Points on a hilly landscape, in no order, each with its height.
A ball rolls from a point to the lowest of its 2 nearest points, and stops where none of them is lower. Distance is the straight distance between rows; heights are no part of it.
z_314: | -.26 | -.03 |  .16 |  .09 | -.39 | -.15 |  .42 | -.17 | -.01 |  .04 |  .22 |  .23 | -.12 |  .21 |  .02 |  .12 |  .09 |  .21 | -.06 | -.09 | -.27 |  .02 |  (h 265)
z_417: |  .26 | -.09 |  .06 |  .24 | -.29 |  .06 |  .25 | -.25 |  .05 |  .45 | -.10 |  .19 |  .06 |  .34 |  .17 | -.04 | -.16 |  .10 | -.28 | -.27 |  .19 |  .17 |  (h 383)
z_421: | -.03 |  .33 |  .49 | -.03 |  .29 | -.06 | -.13 | -.25 | -.01 |  .33 | -.74 |  .28 |  .21 | -.10 | -.13 |  .21 | -.13 | -.23 |  .01 |  .40 |  .02 |  .14 |  (h 591)
z_345: |  .04 | -.09 |  .00 |  .25 |  .25 |  .28 | -.31 | -.07 | -.11 |  .02 |  .21 |  .24 |  .08 | -.21 |  .17 | -.07 |  .20 |  .11 | -.03 | -.17 |  .29 |  .27 |  (h 672)
z_842: |  .14 | -.03 |  .14 |  .17 | -.03 | -.09 |  .10 | -.08 |  .32 |  .43 |  .23 |  .25 |  .00 | -.33 | -.10 | -.04 |  .14 |  .36 | -.01 | -.48 |  .22 |  .17 |  (h 657)
z_917: |  .51 | -.34 |  .06 |  .01 | -.03 |  .23 | -.10 |  .20 |  .11 | -.40 |  .29 |  .02 |  .09 |  .21 | -.04 |  .03 |  .06 | -.19 | -.21 | -.21 | -.12 |  .42 |  (h 717)
z_614: | -.36 | -.08 |  .21 |  .26 | -.14 | -.11 | -.40 |  .15 |  .09 | -.39 |  .30 |  .37 |  .13 |  .13 | -.20 |  .11 |  .23 | -.05 |  .13 | -.08 |  .30 |  .26 |  (h 234)
z_898: | -.14 |  .24 |  .03 |  .19 | -.10 | -.13 | -.17 |  .19 |  .34 |  .42 |  .04 |  .27 |  .05 |  .03 | -.08 | -.09 |  .08 |  .33 |  .07 | -.15 |  .16 |  .14 |  (h 626)
z_919: | -.08 | -.30 |  .05 | -.15 |  .35 | -.01 |  .07 | -.13 |  .21 |  .49 |  .29 |  .17 |  .24 |  .59 |  .07 |  .18 | -.02 | -.04 |  .06 |  .32 |  .01 | -.40 |  (h 454)
z_589: |  .13 |  .37 | -.12 |  .00 |  .15 |  .00 | -.18 |  .23 |  .04 |  .30 |  .12 |  .29 |  .47 |  .04 |  .06 |  .10 | -.02 |  .00 |  .21 |  .24 |  .28 | -.10 |  (h 625)
z_584: | -.01 |  .07 | -.17 |  .11 |  .08 |  .22 | -.12 | -.19 | -.43 | -.28 |  .25 | -.24 |  .22 | -.22 |  .36 | -.21 | -.28 | -.01 | -.06 | -.10 |  .02 |  .00 |  (h 601)
z_554: |  .38 |  .15 |  .43 | -.14 |  .09 | -.13 |  .16 | -.25 |  .03 |  .15 | -.56 | -.17 |  .03 | -.09 |  .20 |  .36 | -.34 | -.54 | -.26 |  .08 |  .04 | -.07 |  (h 415)
z_525: |  .32 |  .02 | -.12 |  .03 | -.04 | -.20 |  .33 | -.21 |  .08 | -.16 |  .13 | -.14 |  .24 |  .19 |  .03 | -.18 | -.01 |  .29 | -.05 | -.30 |  .36 | -.18 |  (h 725)
z_196: |  .28 |  .03 | -.12 | -.12 | -.04 | -.15 |  .08 |  .18 |  .06 |  .01 | -.08 | -.24 |  .09 | -.12 | -.25 | -.30 |  .02 |  .07 |  .17 |  .16 | -.13 | -.14 |  (h 675)
z_364: | -.55 |  .29 | -.06 |  .06 |  .00 | -.12 | -.15 |  .09 | -.13 |  .00 | -.20 |  .26 |  .10 | -.10 | -.12 | -.41 |  .03 |  .10 |  .29 |  .35 |  .09 | -.03 |  (h 544)
z_890: | -.01 | -.34 |  .29 |  .23 | -.07 |  .29 |  .00 |  .12 |  .02 | -.32 |  .12 | -.30 |  .13 | -.22 | -.40 | -.11 | -.21 | -.06 | -.04 |  .26 | -.30 |  .19 |  (h 619)
z_357: |  .13 |  .24 | -.02 |  .20 | -.51 | -.18 | -.02 | -.30 |  .00 | -.01 |  .28 | -.10 |  .18 | -.22 | -.27 | -.23 |  .14 |  .54 |  .14 | -.46 |  .06 | -.20 |  (h 720)
z_459: | -.06 | -.15 | -.16 |  .14 |  .38 |  .28 | -.31 |  .26 |  .10 |  .04 | -.03 |  .07 | -.32 | -.06 | -.31 | -.17 |  .23 |  .11 |  .06 |  .06 | -.31 | -.10 |  (h 851)
z_49: | -.57 | -.24 |  .01 | -.18 | -.10 | -.12 | -.20 | -.57 | -.25 |  .24 |  .03 |  .17 | -.14 |  .17 |  .54 |  .05 |  .22 |  .13 |  .33 | -.03 |  .15 | -.19 |  (h 524)
z_695: | -.01 | -.03 | -.05 | -.39 |  .02 | -.04 |  .05 |  .10 | -.23 |  .24 | -.06 | -.32 | -.15 |  .20 |  .33 | -.20 | -.29 | -.25 |  .28 |  .28 | -.16 | -.25 |  (h 504)
z_899: |  .15 | -.12 |  .00 | -.04 |  .18 |  .08 | -.08 | -.40 | -.28 |  .24 | -.08 |  .18 |  .10 | -.20 |  .34 | -.03 | -.05 | -.09 | -.06 |  .11 |  .32 |  .14 |  (h 624)
z_713: | -.25 |  .54 |  .02 |  .04 |  .11 | -.05 |  .16 |  .06 | -.15 |  .14 |  .02 |  .53 |  .42 | -.09 |  .00 | -.14 |  .21 |  .15 |  .21 |  .36 |  .09 |  .00 |  (h 578)
z_325: |  .27 | -.04 |  .02 | -.60 | -.18 | -.35 | -.08 | -.07 |  .22 |  .38 | -.43 | -.15 | -.20 | -.02 | -.14 |  .17 |  .06 | -.20 |  .08 |  .30 | -.25 |  .06 |  (h 160)
z_505: |  .05 | -.53 | -.01 | -.14 |  .01 |  .00 | -.12 | -.31 |  .08 |  .10 | -.05 | -.25 | -.14 | -.37 |  .08 |  .03 |  .00 | -.07 | -.25 | -.18 |  .13 |  .20 |  (h 583)
z_41: |  .41 |  .21 | -.09 |  .06 | -.17 |  .24 | -.07 | -.24 | -.31 | -.46 |  .05 | -.22 |  .23 | -.22 |  .27 | -.15 | -.03 | -.02 | -.11 |  .04 |  .31 |  .25 |  (h 549)
z_50: | -.43 |  .12 |  .40 |  .03 |  .11 | -.17 | -.07 | -.20 | -.11 |  .29 | -.62 | -.01 | -.15 | -.27 |  .01 |  .20 |  .04 | -.22 | -.16 |  .30 | -.09 |  .15 |  (h 568)
z_835: | -.31 | -.20 |  .11 |  .38 |  .32 |  .14 | -.22 |  .23 |  .07 | -.09 |  .14 | -.34 | -.02 | -.06 | -.15 |  .01 | -.15 | -.18 |  .30 |  .12 |  .00 | -.22 |  (h 538)
z_125: |  .11 | -.09 | -.15 | -.08 |  .17 | -.04 | -.06 | -.18 | -.10 |  .09 |  .27 |  .12 | -.03 |  .33 |  .21 |  .02 |  .21 |  .09 |  .35 | -.03 |  .07 | -.16 |  (h 392)
z_287: |  .39 |  .08 | -.01 |  .06 |  .42 | -.09 | -.18 |  .01 |  .17 |  .24 | -.50 | -.14 |  .02 | -.16 | -.07 |  .12 | -.10 | -.10 |  .02 |  .19 |  .07 |  .10 |  (h 674)
z_137: |  .04 |  .24 | -.12 | -.16 | -.32 | -.32 | -.05 |  .05 |  .25 |  .07 | -.16 | -.01 | -.04 |  .57 |  .01 | -.05 |  .04 |  .12 | -.02 | -.21 |  .15 | -.08 |  (h 470)
z_773: |  .28 | -.32 | -.07 | -.09 |  .25 |  .24 | -.04 |  .04 |  .29 | -.06 |  .11 | -.25 | -.08 | -.43 |  .06 |  .39 |  .11 | -.17 | -.42 | -.12 |  .18 |  .40 |  (h 621)
z_731: | -.10 |  .03 | -.09 | -.19 |  .03 | -.03 |  .46 | -.17 | -.22 |  .11 |  .03 | -.16 |  .21 |  .24 |  .29 | -.37 | -.33 | -.10 |  .17 |  .12 |  .11 | -.43 |  (h 424)
z_653: | -.14 |  .29 |  .09 | -.05 |  .18 | -.01 |  .05 | -.24 | -.14 | -.03 | -.25 | -.45 |  .08 | -.58 |  .17 |  .15 | -.06 | -.11 |  .07 |  .13 | -.01 | -.16 |  (h 480)
z_872: | -.59 |  .00 |  .40 |  .10 |  .05 |  .01 |  .14 | -.19 | -.13 |  .06 | -.84 |  .05 | -.08 |  .02 | -.01 | -.09 | -.18 |  .05 |  .04 |  .22 |  .10 |  .28 |  (h 545)
z_342: |  .07 | -.53 | -.05 | -.01 |  .05 | -.04 |  .05 |  .03 | -.15 | -.18 |  .24 |  .12 | -.13 | -.10 | -.16 |  .09 |  .37 | -.27 |  .21 |  .18 | -.04 |  .27 |  (h 55)
z_661: | -.25 |  .11 | -.31 |  .06 |  .60 |  .38 | -.28 |  .20 | -.11 | -.09 |  .10 |  .16 | -.09 |  .09 | -.06 |  .16 |  .09 |  .00 |  .17 |  .23 | -.26 | -.38 |  (h 887)
z_379: |  .02 | -.18 |  .10 | -.02 | -.15 |  .05 | -.02 | -.26 | -.13 | -.15 |  .66 |  .07 |  .22 |  .12 | -.03 |  .46 |  .16 | -.04 |  .07 |  .12 | -.03 | -.22 |  (h 282)
z_243: |  .28 | -.01 |  .09 |  .07 | -.19 | -.01 |  .00 |  .15 |  .03 | -.15 |  .10 | -.23 |  .17 | -.42 | -.41 |  .03 |  .08 | -.15 |  .04 |  .39 | -.22 |  .11 |  (h 652)
z_881: |  .35 |  .40 | -.30 | -.25 | -.27 |  .06 |  .15 |  .06 | -.15 | -.44 | -.10 | -.25 | -.05 | -.22 |  .03 | -.23 | -.39 | -.38 |  .02 |  .07 |  .11 | -.30 |  (h 367)
z_5: |  .00 |  .14 |  .30 | -.45 |  .03 | -.42 | -.26 | -.26 |  .10 |  .39 | -.78 | -.19 | -.20 |  .13 | -.12 |  .10 |  .06 | -.23 |  .32 |  .22 | -.08 | -.11 |  (h 197)
z_846: | -.22 |  .09 | -.15 |  .10 | -.08 |  .01 |  .21 |  .32 |  .13 | -.11 | -.01 | -.17 |  .02 |  .32 |  .38 | -.27 | -.60 | -.04 | -.28 | -.31 |  .10 | -.42 |  (h 207)
z_61: | -.28 | -.25 | -.09 | -.06 |  .00 | -.02 | -.09 | -.14 |  .08 | -.05 |  .07 | -.22 |  .00 | -.20 | -.18 |  .08 |  .26 |  .21 |  .02 | -.07 |  .12 |  .02 |  (h 550)
z_212: |  .07 | -.02 |  .12 |  .22 | -.15 | -.01 | -.14 |  .38 |  .05 |  .28 |  .46 |  .28 |  .22 |  .57 |  .00 |  .07 | -.03 | -.08 |  .38 |  .11 |  .08 | -.03 |  (h 557)
z_150: | -.07 | -.06 |  .23 |  .15 | -.14 |  .00 | -.08 |  .24 |  .02 |  .16 |  .07 |  .20 |  .13 | -.13 | -.05 |  .14 | -.10 | -.22 | -.01 |  .41 |  .21 |  .40 |  (h 694)
z_512: |  .10 |  .45 |  .33 |  .03 |  .11 | -.32 |  .09 | -.19 |  .02 | -.01 | -.51 | -.43 |  .02 | -.36 |  .12 |  .30 | -.24 | -.46 | -.13 | -.13 | -.15 | -.15 |  (h 445)
z_73: | -.14 | -.23 |  .05 |  .01 | -.03 | -.08 |  .55 | -.47 |  .00 |  .02 |  .53 |  .04 |  .12 | -.02 | -.05 |  .35 |  .15 |  .13 | -.10 | -.06 | -.21 | -.18 |  (h 153)
z_353: | -.03 | -.33 |  .03 |  .16 |  .30 |  .30 |  .00 |  .35 |  .17 | -.02 |  .24 | -.03 | -.01 |  .23 | -.25 |  .30 | -.05 | -.28 | -.06 |  .18 | -.07 | -.03 |  (h 433)
z_112: | -.34 | -.04 | -.01 |  .02 | -.48 | -.20 |  .24 |  .19 |  .01 | -.20 |  .20 |  .11 |  .01 |  .30 | -.17 | -.31 | -.08 |  .10 | -.02 | -.16 | -.27 | -.09 |  (h 326)
z_585: | -.06 | -.18 | -.04 |  .16 | -.11 |  .05 | -.28 | -.27 | -.15 | -.41 |  .54 |  .26 | -.02 |  .20 | -.16 |  .53 |  .11 | -.40 |  .29 | -.04 |  .07 | -.06 |  (h 239)
z_474: | -.03 | -.48 |  .08 | -.06 |  .38 |  .04 |  .04 |  .04 |  .33 |  .25 |  .31 |  .13 |  .08 |  .34 | -.18 |  .47 |  .23 | -.33 | -.04 |  .29 |  .01 | -.13 |  (h 308)
z_347: | -.33 | -.36 | -.01 |  .14 | -.29 | -.18 |  .03 |  .16 |  .23 | -.22 |  .47 | -.15 | -.11 |  .16 | -.07 | -.12 | -.13 |  .12 | -.09 | -.35 | -.14 | -.03 |  (h 382)
z_456: |  .43 |  .36 | -.16 | -.26 | -.26 | -.06 |  .28 |  .02 |  .02 |  .37 | -.31 | -.20 | -.30 | -.03 |  .02 |  .21 | -.20 | -.16 | -.37 |  .06 | -.13 | -.21 |  (h 243)
z_37: | -.18 |  .07 | -.25 |  .07 |  .27 |  .13 |  .23 |  .04 | -.01 | -.05 |  .03 |  .05 | -.04 | -.20 |  .29 |  .23 |  .15 |  .18 | -.43 | -.12 | -.11 | -.11 |  (h 314)
z_29: |  .27 | -.22 | -.05 |  .07 |  .09 |  .24 |  .11 |  .00 |  .22 | -.22 |  .45 |  .05 |  .09 | -.05 |  .06 |  .20 |  .03 | -.01 | -.52 | -.34 |  .05 |  .33 |  (h 671)
z_603: |  .24 | -.10 | -.03 | -.11 | -.47 | -.33 |  .13 |  .05 |  .23 |  .30 | -.01 |  .29 | -.13 |  .35 | -.01 |  .00 |  .00 |  .07 | -.10 | -.26 |  .06 |  .37 |  (h 439)
z_136: | -.41 |  .02 | -.07 | -.01 |  .02 | -.04 | -.19 | -.48 | -.23 | -.18 | -.09 |  .19 | -.03 |  .40 |  .30 | -.12 |  .15 |  .42 |  .05 | -.08 |  .03 | -.29 |  (h 477)
z_275: |  .15 |  .08 | -.33 |  .21 |  .14 |  .32 | -.32 |  .37 |  .05 | -.40 | -.06 |  .18 | -.03 | -.04 | -.06 | -.24 | -.02 | -.02 | -.25 |  .03 |  .06 |  .26 |  (h 418)
z_968: |  .08 |  .35 | -.06 | -.01 | -.14 |  .29 | -.17 |  .20 | -.05 | -.28 | -.21 |  .14 |  .13 | -.46 | -.13 | -.25 |  .00 |  .02 | -.14 |  .06 |  .05 |  .30 |  (h 467)
z_255: |  .25 |  .08 |  .34 | -.02 |  .18 |  .10 |  .16 | -.17 |  .03 |  .43 | -.55 | -.47 | -.13 |  .24 |  .23 |  .39 | -.36 | -.17 | -.17 |  .01 | -.15 | -.12 |  (h 351)
z_721: |  .10 |  .23 |  .00 |  .11 | -.26 | -.02 |  .03 | -.16 | -.12 | -.08 |  .45 |  .30 |  .21 | -.23 | -.20 |  .12 |  .16 |  .16 |  .29 | -.32 |  .02 |  .05 |  (h 714)
z_348: | -.35 |  .03 |  .05 | -.03 | -.33 | -.23 |  .22 | -.26 | -.14 | -.37 | -.03 |  .12 |  .19 | -.25 | -.35 | -.15 |  .32 |  .11 |  .17 |  .21 | -.23 |  .05 |  (h 472)
z_64: |  .07 |  .34 | -.35 | -.13 | -.06 | -.02 |  .25 |  .27 |  .05 | -.39 | -.16 | -.27 |  .06 |  .10 |  .20 | -.37 | -.52 | -.12 |  .03 | -.18 |  .01 | -.24 |  (h 313)
z_962: |  .07 |  .27 | -.32 | -.01 | -.11 |  .04 | -.24 |  .40 |  .24 | -.59 |  .01 |  .04 |  .04 |  .10 |  .12 |  .08 |  .20 | -.17 | -.27 | -.07 |  .00 |  .18 |  (h 357)
z_891: | -.42 |  .02 | -.02 |  .06 | -.26 | -.01 | -.14 | -.22 | -.23 |  .16 | -.11 |  .18 | -.26 |  .31 |  .17 | -.52 |  .23 |  .26 |  .17 | -.15 |  .10 |  .09 |  (h 523)
z_682: |  .34 | -.03 |  .04 |  .31 |  .01 |  .28 | -.08 |  .20 | -.09 | -.10 | -.22 | -.33 | -.22 |  .27 | -.16 | -.43 | -.28 |  .03 |  .01 |  .00 | -.15 | -.11 |  (h 780)
z_326: | -.39 | -.15 |  .15 |  .37 |  .06 |  .36 |  .13 |  .15 | -.02 | -.24 |  .24 | -.07 |  .06 | -.09 | -.18 |  .04 | -.19 |  .14 | -.35 |  .17 | -.26 | -.05 |  (h 556)
z_591: | -.47 |  .07 |  .30 |  .08 | -.01 |  .06 | -.05 |  .22 | -.01 | -.25 | -.36 | -.02 |  .05 | -.04 | -.10 | -.37 | -.14 |  .02 |  .00 |  .10 |  .06 |  .22 |  (h 511)
z_822: |  .41 |  .00 | -.32 | -.16 |  .06 |  .05 |  .07 | -.20 |  .00 |  .47 | -.23 | -.18 | -.16 | -.10 |  .21 |  .09 |  .05 |  .25 | -.38 | -.06 | -.06 | -.23 |  (h 189)
z_536: |  .37 |  .05 | -.18 | -.08 | -.27 | -.28 |  .15 |  .00 |  .04 | -.14 |  .29 | -.18 |  .14 |  .06 | -.21 | -.32 |  .00 |  .29 |  .23 | -.33 | -.06 | -.27 |  (h 700)
z_714: |  .31 |  .15 | -.07 |  .14 | -.05 |  .27 | -.14 |  .11 |  .31 |  .02 | -.53 | -.42 | -.13 |  .19 | -.02 | -.21 | -.20 |  .27 | -.15 | -.24 |  .07 | -.08 |  (h 742)
z_288: |  .24 |  .07 |  .13 |  .06 | -.13 |  .09 | -.03 |  .08 | -.08 |  .10 |  .42 |  .25 |  .07 | -.40 |  .09 | -.17 |  .07 |  .21 |  .05 | -.34 |  .24 |  .37 |  (h 687)
z_791: | -.26 | -.01 | -.10 |  .01 |  .09 | -.08 | -.33 | -.14 |  .06 | -.37 |  .49 |  .32 |  .00 |  .00 | -.31 |  .34 |  .36 | -.19 |  .50 | -.08 |  .39 |  .18 |  (h 166)
z_779: |  .03 |  .12 |  .23 | -.10 |  .09 | -.04 | -.17 |  .03 |  .06 |  .39 | -.59 | -.33 | -.28 |  .25 |  .19 |  .15 | -.09 | -.12 |  .32 |  .07 | -.02 | -.19 |  (h 258)
z_486: |  .26 | -.25 | -.09 |  .22 |  .14 |  .50 | -.29 |  .13 |  .00 | -.02 | -.16 | -.15 | -.18 |  .21 | -.35 | -.32 |  .06 |  .38 | -.13 | -.02 | -.15 |  .01 |  (h 817)
z_723: | -.15 | -.24 | -.13 | -.34 |  .16 | -.12 |  .06 | -.19 | -.30 | -.35 |  .06 |  .10 | -.41 | -.27 |  .11 | -.03 |  .42 |  .06 | -.09 | -.09 | -.16 |  .08 |  (h 190)
z_327: | -.02 |  .00 | -.12 | -.47 | -.14 | -.29 |  .09 |  .02 |  .08 |  .24 | -.32 | -.10 | -.26 |  .43 |  .28 | -.07 | -.11 | -.04 | -.05 |  .03 | -.09 | -.39 |  (h 505)
z_945: | -.05 | -.52 | -.13 | -.39 | -.06 |  .00 |  .08 |  .19 |  .01 | -.17 |  .12 |  .05 | -.48 | -.25 | -.15 |  .03 |  .42 | -.13 | -.10 | -.06 | -.25 |  .26 |  (h 136)
z_171: |  .41 |  .38 |  .23 |  .06 |  .39 |  .16 |  .07 |  .05 |  .04 |  .38 | -.46 |  .06 |  .16 |  .13 | -.16 |  .12 | -.28 | -.18 |  .12 |  .36 |  .13 |  .04 |  (h 635)
z_995: |  .03 | -.07 |  .04 |  .29 | -.20 |  .05 | -.24 |  .14 | -.13 |  .22 |  .69 |  .23 |  .35 |  .12 |  .22 | -.02 | -.22 | -.07 |  .29 |  .14 |  .31 |  .31 |  (h 640)
z_886: | -.06 | -.02 | -.03 |  .29 |  .23 |  .52 |  .32 |  .12 | -.14 | -.12 |  .08 | -.19 |  .06 | -.10 |  .13 | -.04 | -.24 |  .18 | -.30 | -.23 | -.26 |  .03 |  (h 449)
z_127: | -.23 |  .25 | -.15 |  .10 |  .06 | -.17 |  .32 |  .11 |  .00 |  .20 |  .03 |  .13 |  .07 |  .32 |  .20 | -.50 | -.46 |  .08 |  .05 | -.23 |  .27 | -.21 |  (h 324)
z_821: |  .22 |  .19 |  .36 |  .23 |  .36 | -.02 | -.22 |  .07 |  .33 |  .06 | -.51 | -.40 |  .00 |  .02 | -.02 | -.08 | -.22 |  .06 | -.09 | -.04 |  .21 |  .08 |  (h 705)
z_645: |  .05 |  .34 | -.25 | -.17 | -.54 | -.18 |  .35 | -.07 | -.20 | -.58 |  .01 | -.19 |  .03 | -.25 | -.04 | -.13 | -.11 | -.11 | -.22 | -.07 | -.08 | -.18 |  (h 398)
z_70: | -.35 | -.05 |  .09 | -.17 |  .17 | -.26 | -.01 | -.08 |  .18 |  .03 | -.41 | -.22 | -.05 | -.30 | -.03 | -.03 | -.12 |  .25 |  .00 | -.27 |  .16 | -.02 |  (h 520)
z_534: | -.43 | -.29 |  .10 |  .07 | -.07 |  .13 | -.25 | -.07 | -.16 |  .38 |  .00 |  .27 | -.28 |  .29 |  .07 | -.04 |  .33 |  .31 |  .16 | -.10 | -.07 |  .12 |  (h 565)
z_409: |  .00 | -.58 |  .07 | -.02 |  .42 |  .03 |  .04 | -.23 |  .10 | -.05 |  .23 |  .10 |  .05 |  .08 | -.40 |  .30 |  .47 | -.12 |  .21 |  .21 |  .13 |  .11 |  (h 168)
z_743: |  .34 | -.22 | -.17 |  .08 |  .04 | -.08 | -.02 | -.05 |  .07 |  .41 |  .14 |  .13 | -.15 |  .16 |  .27 |  .07 | -.01 |  .19 | -.19 | -.09 | -.01 | -.09 |  (h 287)
z_984: | -.38 |  .02 | -.08 |  .05 | -.27 | -.10 | -.17 |  .29 | -.01 |  .41 |  .02 |  .45 | -.20 |  .03 |  .07 |  .04 |  .20 |  .31 |  .04 | -.20 | -.11 | -.01 |  (h 600)
z_3: | -.48 |  .11 | -.09 | -.28 | -.17 | -.30 |  .36 | -.08 |  .00 | -.50 | -.23 |  .21 | -.02 | -.16 | -.07 | -.04 |  .31 |  .12 | -.13 |  .00 | -.09 |  .03 |  (h 453)
z_225: | -.04 |  .18 |  .16 |  .22 |  .22 | -.01 | -.16 |  .10 |  .06 |  .05 | -.03 | -.54 |  .03 | -.20 | -.21 | -.02 | -.18 | -.24 |  .40 |  .00 | -.26 | -.45 |  (h 593)
z_436: |  .04 |  .09 | -.06 |  .04 |  .00 | -.23 | -.25 |  .28 |  .24 | -.45 |  .32 |  .17 |  .14 | -.04 |  .10 |  .16 |  .08 | -.12 | -.02 | -.23 |  .27 |  .39 |  (h 298)
z_793: |  .25 |  .18 |  .03 | -.02 | -.28 | -.04 |  .07 |  .09 |  .03 |  .27 | -.04 |  .17 |  .38 |  .12 |  .07 |  .08 | -.12 | -.04 |  .05 |  .43 |  .06 |  .08 |  (h 663)
z_210: |  .34 |  .11 | -.07 | -.02 | -.28 |  .05 |  .03 |  .44 | -.06 | -.22 |  .33 | -.03 |  .09 | -.45 | -.19 |  .20 | -.07 | -.23 | -.12 |  .07 | -.19 |  .32 |  (h 673)
z_956: |  .31 |  .09 |  .03 | -.43 | -.11 | -.11 |  .38 | -.07 | -.07 |  .37 | -.56 | -.27 | -.49 | -.08 | -.30 |  .17 | -.08 | -.23 | -.08 |  .17 | -.28 | -.17 |  (h 201)
z_461: | -.06 | -.02 |  .01 |  .27 |  .00 |  .18 | -.30 |  .10 | -.33 | -.18 |  .36 |  .32 |  .15 | -.21 |  .14 | -.19 | -.06 | -.09 |  .13 | -.07 | -.10 | -.03 |  (h 653)
z_959: | -.14 |  .05 | -.13 | -.21 |  .14 |  .02 |  .20 | -.01 | -.07 |  .16 |  .01 |  .20 | -.11 | -.06 | -.05 |  .23 |  .32 |  .31 | -.23 |  .04 | -.40 | -.19 |  (h 387)
z_869: | -.49 |  .01 | -.14 | -.23 |  .12 | -.18 |  .33 |  .17 |  .12 | -.02 | -.24 |  .12 | -.33 | -.15 | -.18 |  .03 |  .25 |  .00 | -.26 | -.02 | -.25 |  .08 |  (h 431)
z_853: |  .53 |  .34 | -.23 | -.06 |  .12 |  .14 | -.16 | -.10 | -.02 | -.25 | -.26 | -.17 |  .18 | -.47 |  .19 | -.02 | -.06 |  .12 | -.07 |  .04 |  .14 |  .20 |  (h 507)
z_412: | -.23 | -.06 | -.16 | -.09 |  .33 |  .06 |  .06 | -.12 | -.26 | -.49 |  .28 |  .03 | -.19 |  .00 |  .36 | -.02 |  .14 |  .15 | -.14 | -.23 | -.11 | -.12 |  (h 193)
z_849: |  .06 | -.21 |  .13 | -.16 |  .06 | -.19 | -.07 |  .22 | -.09 |  .25 |  .53 |  .20 | -.03 |  .32 | -.04 | -.10 |  .02 |  .01 |  .64 | -.02 |  .07 | -.25 |  (h 474)
z_812: |  .23 | -.33 | -.13 |  .01 | -.10 |  .21 |  .09 |  .08 | -.11 | -.38 |  .05 | -.24 | -.14 |  .22 |  .09 |  .00 | -.09 | -.19 | -.27 |  .14 | -.19 |  .12 |  (h 757)

For each start below, name the point where the ball stops.
z_459 -> z_591
z_653 -> z_325
z_345 -> z_791
z_348 -> z_342
z_890 -> z_342
z_210 -> z_791

Call two points neighbours if one is among the 2 nearest of the other. Go from one point of each pair to the other, from neighbour to neighbour, staying as low as possible. Name the highest point that can't be avoided.
z_846, z_342 -> z_327
z_342, z_325 -> z_919
z_136, z_73 -> z_288
z_73, z_791 -> z_379
z_822, z_325 -> z_456
